Each row is a point on a landscape with many valleys, with its height.
A ball rolls from a point to the lowest of its 2 nearest points, and stops where none of them is lower. Distance is the straight distance between rows; heights are no part of it.
rul: [ 11 -25 -23  14  13 -38  52  19  -5 -27 -24  58   6 -11  -6   3 -34 -16
  -6  -6]  height 2.08
kape: [  1   6  -3 -24  10  -4 -38   3 -36   2  29 -18  57  19  35 -48  -5   6
 -27  -5]  height 2.51
Pina: [ 42 -23  20  15 -55  40 -20 -44  19  27 -14 -27 -11  19  33 -32  -6 -29
   1  36]  height 4.88
Sado: [  8   8 -60 -13   6 -16  14   0 -26 -40  30  22 -13  18  11  42 -30 -18
 -26 -20]  height 3.10
Tiso: [  7   5  -6 -42 -58  48  16  12 -38   0  37 -10 -30 -62  22  25  31  45
  -9  34]  height 3.45
Fiv: [-39  12  -7 -18  10  23  17   0 -34 -49 -10  46 -19   1 -58   7  19  20
  50 -33]  height 6.14
Vira: [  9   7  22  56 -20  -1  26   6   2  10 -79  59  22 -59 -13 -37 -50  -6
  14 -26]  height 6.79
Bilu: [  4  28  17  -2  17 -48 -45 -34  66  24 -69   3  58 -46 -24 -17   5 -45
  -6  21]  height 4.87
Kozi: [-18  -2  21  -2  -3  74  -9 -27 -37  -1  19 -36  26 -58  -3  -4 -13  45
  15   9]  height 5.01
feko: [  0 -14  11 -36 -22  54 -10  -9  26   4  36 -38 -31   4 -22  -9   0   6
   2 -16]  height 4.85
Fal: [-38  -2  34  12 -27   7  -2   9  13 -29 -18  -6 -26 -63 -56  36  27 -17
 -29 -21]  height 5.61
mor: [ 67 -20   7 -22 -46  20 -37 -54  23  44 -13 -11  22  35  47 -62  -4 -59
  -4  41]  height 4.31
gades: [ 17 -33 -31  21  40 -51 -10  15   2   2  23  16 -70  39  -5  66  -1  11
  55 -52]  height 2.96
nug: [-18 -14  18  10  18  24  34  15  -5  -9 -45  51  49 -40 -29 -31 -42  -2
  38 -47]  height 6.87
kofan: [ 11 -18 -57  11  21 -38 -28  17 -11 -13 -16   1 -43  38  15  61 -11  28
  13 -28]  height 2.56
kufe: [ 39  -5  -3  19  21 -83 -39   4  44  79 -45  43   2  43 -10 -24 -10 -33
  11  24]  height 6.47
Bazo: [-10  -1  -3  22  15 -10  32  44 -19  27 -23   9  61 -10  16  -1 -33   6
  -6   4]  height 1.18
Vak: [-43   9  28  -6  -8  -8  25  16 -11 -43 -42  66 -18 -30 -67 -28  18  15
  48 -32]  height 6.03
nazo: [-18  41  18  18  16  50  32  -5   4 -17  50 -38  14  45  23  11  16 -16
 -39  23]  height 6.60
vuta: [ 16 -13 -20 -31  -2  75  15 -40   8 -40  74 -20 -41  40  37   2  -1   3
  15   0]  height 5.98
fulez: [ 33   1  24  16 -60  48 -11 -77   4 -27  12 -35 -28  -6  38 -36  -2   8
 -11  32]  height 5.32
bod: [-24  43 -10  40   8 -27   5 -16 -45 -43   3  -4  25 -40  16   6  -8   5
 -29   6]  height 2.28
mab: [ 35 -64 -21  17  23 -79  26  17 -20  -5  27  29 -19  28   8  50  -6 -38
  11 -23]  height 3.14
Dul: [  6 -10  11  51   1 -45  47  51 -14   4 -33  48   9  24  16 -19 -21   4
 -10  -6]  height 1.65
Nozil: [-39  -2   2   1  41  39  75  24 -24 -16  -6 -13  16  18  -8  18  16  27
  34  -5]  height 6.99
gumi: [-29  16 -17   8  -4 -60 -37   1  -5   9 -43 -20   5  23   9  16  29  10
 -60   2]  height 4.03
supav: [-20 -38   2  23  47 -26  -6  59  -8   5  -1  13 -12  32 -20 -19 -19   7
  35 -36]  height 2.23
fet: [-16  43  15  -9 -26  18 -12  22   7  -7  43 -43  -9 -37  35  15  70   7
 -46  25]  height 1.72
saf: [-16 -32  16  -3   9   4  17 -33 -56 -35 -27  21  30   5   5   4   9   0
 -55 -34]  height 2.62
Vozub: [-21  66 -29   9  33 -36 -42  -3  34 -24  11 -25 -14  45   6   7  -2 -32
 -11  -3]  height 5.67
boso: [ 12  -4  -8 -42  17 -37 -16  33  43  55  -8  -9  54   0  -3 -28  10 -51
   3  34]  height 2.13
Sidu: [  1  18 -16 -13   5  65  19  -3 -46   6  22 -33   1 -11  15   4 -10  61
  15   4]  height 5.16
minu: [  9 -20  -5 -23 -53  50 -29  21  11  25  15 -27 -24 -44  -6 -31 -19  40
  15  13]  height 4.46
fonez: [-27  -5   1  38   7 -15   5 -20  28 -27 -44   5 -41  -5 -18  21 -17  31
   8 -17]  height 2.18
zaku: [ 42 -21  22  -2 -14  31  -5  28  42  51  65 -25 -22  56  16 -30  -2 -34
  38  52]  height 3.68
vazil: [  0 -53  14 -37  16  37  11  40 -12  25  44   4 -21  11 -36  -8  -4 -10
  45 -42]  height 4.32
Sunid: [ 24 -17  -7  28 -30 -39 -17 -30  16 -21 -55  29 -56   6 -17  21 -22  18
 -19 -16]  height 2.54
piv: [ 41   4   6 -27 -30  23  -2  25  59  40  41 -18  -1  18  14 -22  -4 -41
  -5  63]  height 3.08
kobir: [ 22 -25 -18  24  18 -62  -6 -17  58  21 -48   2   9  39   2  25 -40  28
  17  34]  height 1.95
bekob: [  1 -29   7 -67 -19  66  23 -34 -48 -18   0  24  17 -24 -17 -14  24  33
  35 -18]  height 2.57
sover: [ 47 -63  -5  28  19 -80  18 -11  13  19 -16  50  10  46  29  27 -29 -22
   1 -10]  height 2.64
kat: [-26  28   4  16  19 -27  -6  -2 -34 -30   2 -18  78 -21  19 -38 -17  12
 -31  12]  height 1.83
vufa: [ -9  24  17   4  11   0 -18 -26  50  25 -36 -15  42 -27 -33   0 -16 -63
 -21 -10]  height 5.12
vaf: [-35  23  -9 -40 -20  30  11  16 -36 -30  18  -6 -30 -60  -9  34  65  42
   8  -2]  height 3.15
gigo: [ 13  26 -18 -27 -60  64  33  15 -40   4  32   9 -46 -13  25 -18  15  39
  46  34]  height 3.76
tumug: [ 19   6  -2  36 -16 -60  -3   7  74  14 -33  19 -29  14  -1   9 -25  31
 -10  44]  height 1.38
Kimib: [ -7 -16 -29  33  25 -30 -60  -5 -18  -1 -30  -3 -39  46  -8  14 -28  39
  24 -36]  height 2.19
mozig: [ -8  30  19  -8   1   5 -29  -4   7  33   9 -68  47 -21  12  -5  15  32
 -22  48]  height 5.04
vadig: [ 16   4  13 -17 -33  49 -41   6  24  54  15 -46  28 -50  -6 -35 -32  13
  20  22]  height 4.67
zefir: [ 39   6   8 -23 -24  14 -22 -23 -29  31  32 -13  32  22  41 -62 -11 -33
 -30  36]  height 3.38
rutib: [-24  55 -38  -7  22 -21 -20  -3  21 -20  17 -50  17   0  17  35  13  -1
 -34  23]  height 5.41
zufu: [-22 -19  -7  32  29   4 -10   5  -4 -10 -22  -4 -18  31 -32   9 -18   0
  16 -33]  height 1.80
Gom: [ -4  42 -17  -4 -27  39  36  27 -16 -36  49  -7 -24 -23  51  13  59   5
 -36   3]  height 2.25
bebal: [-37 -11  40   0 -14  17  10  -5  -2 -34 -44  37   9 -42 -56 -14  21 -28
 -11 -40]  height 5.85
gima: [-23  27  -3  12  41 -30 -37 -26  23   7 -10  -8   8  52 -34 -10   3 -56
 -32  -8]  height 5.99
meko: [ 10 -26  11 -29  40 -68 -48  40  16  47  38   3  30  17  -5 -32   5 -50
  17  -5]  height 2.83
Pizi: [ 10  14  35  17 -29  39 -20 -15 -22  28  22 -48  33 -52  16 -32   4  36
   4  30]  height 4.86
sugig: [ 19  35 -26 -17 -28  54  18   5 -29   0  43 -15 -44  31  75  15  62  14
 -22  -6]  height 2.70
dofi: [-11  24 -25 -36  23 -17 -15  -7  26  22   1 -70  46  18  10  24   1  27
  -9  41]  height 5.22
Tezom: [ -2 -19   0 -60  33  39  34  27 -31  -3  56  45 -21  14 -41  14  17  -9
  58 -16]  height 3.74
papo: [ 27  -7  18  52 -24 -14  26   1  37  33 -62  81  -5 -21  -4 -21 -49 -16
  -7   2]  height 6.72
kova: [-28  46 -31 -18   8  18   2 -11 -23 -67 -13  17 -35 -43  -9  35  63  41
  11 -37]  height 2.89
ripek: [ 24   1   1  -9 -66  37  -2  19   5  -3  16 -11 -72 -16  23 -43  -5  21
  37  35]  height 4.11
Kodul: [-22  37 -30   5   7  -2  -8 -25 -61 -53   0  -4 -17 -29  19  28  18  23
 -19 -31]  height 2.61
Puseb: [  5 -46  23  17  40 -55 -33  36   2  42  18   9   8  35 -15 -23 -12 -47
  37 -52]  height 2.75
rik: [ 41 -52 -23 -24  31 -66   1  14  -6   8  56 -21  13  14  14  53 -16 -24
  27 -17]  height 3.66
moko: [  3 -49  25 -91   7  54  22 -15 -21 -11  17  35  -7  22 -24   4  41  18
  58 -16]  height 3.09
govi: [ 14   1  -6  20  34 -73 -23   1  30  28 -40  29   0  59 -21   6   1 -58
  -8   8]  height 6.30
tar: [-48  15  25  32   0 -37 -43 -22 -10 -11 -25 -32  -4  -7 -14   0  32   8
 -50 -18]  height 3.75
dus: [  4   6 -37  13  34 -30  38  -2  12 -56  16  50 -31  21  -7  26 -32 -18
  12 -27]  height 2.55
zadi: [-27  56 -31 -25  20  75  10  11 -52  -3  29 -11 -13   3  -2  22  20  59
  42 -10]  height 5.29
teke: [-10  12 -20 -16  26  54  51 -13  -7 -52  61 -17 -23  45  26   7  27 -11
  -1  -2]  height 6.28
fomip: [-33  21   9  15  30  45  51  38   2  -3  30 -30  27   0  -4  14  -2   0
  -8  12]  height 6.84
tiv: [ 27 -42  30 -17  18  48 -16  31  18  53  78 -18 -19  13  -7 -23 -28 -25
  47  -3]  height 4.25
kal: [ 14  26  21  -8 -52  34   1  22  31  21  33 -32 -29 -29  16 -10  29 -13
 -22  62]  height 2.37
taf: [ 17 -40 -34 -33  16   4   4   2 -12 -11  55 -13   0  20  14  15 -27  -6
   3  -8]  height 3.82
favuv: [-22  -3   3  -9   6  10   4  -7  72 -14 -13 -31  11 -15 -37  23 -30 -20
  -7   0]  height 5.45
Riked: [  4   9   2  22 -14 -78 -31 -13  14  17 -74  -3  34   6  -6 -13  -9  12
 -37   8]  height 4.30
bido: [  4  13 -11  33 -43 -74 -11 -15  48 -21 -35  18 -53 -28  13  18  -7  49
 -32  17]  height 2.01
Vaz: [-30 -18  28  37   2 -39 -14 -20  -7 -23 -35  12  29   8  -4 -25  17 -23
 -52 -35]  height 3.27
zavuf: [-25   6  15  33   8  22  46 -10 -56  -5 -35  45  -9  -5 -34  17  11   7
  23 -16]  height 6.26
tes: [-29  -5  20  40  -2  13  26  18 -47  23 -60   9  15 -46 -22  30  25  26
   1  -6]  height 6.33
Laku: [-18   0  25 -27  -5  26   3  -3  19 -20   2 -34   5  -4 -35  24   9 -15
 -34 -15]  height 5.27
putig: [ 32  -2  -3 -27 -44  67  23 -63 -22 -28  43  -9 -25  -4  32 -13  -6  14
  -2  15]  height 5.65
Zan: [ 45  -2  17  33 -14 -59 -11  14  44  54 -54  74   6  23  20 -26 -34 -29
  -5   1]  height 6.61
vir: [ -7   6 -11   1  36 -41   0  31   6  47 -28  -3  65  16   5  -4 -21 -32
 -14  19]  height 1.63
Pib: [ -8 -28  17 -37 -15  36  23 -32 -43 -44  10   9  18 -24   3   0  22  23
 -27 -20]  height 2.03
nafab: [ -5  33  17  46  11 -70 -37 -42  22   9 -48  -4  46 -50  -6  -7   2 -10
 -28  38]  height 4.59

Call two points neighbours if one is among the 2 nearest of the other. Go from one point of each pair to the other, from neighbour to neighbour, staying as low as possible. Name the highest point that can't be avoided.
Pib / kat -> favuv
tumug / zufu -> Sunid
Pib / fet -> vazil

Write out the way that a ball takes from each point below.
Nozil -> zavuf, Fiv, Vak, bebal, Fal, Laku, feko, minu, ripek, gigo, Tiso, vaf, kova, Kodul, bod, kat
taf -> Sado, dus, rul, Dul, Bazo
vufa -> Bilu, nafab, Riked, gumi, tar, Vaz, saf, Pib
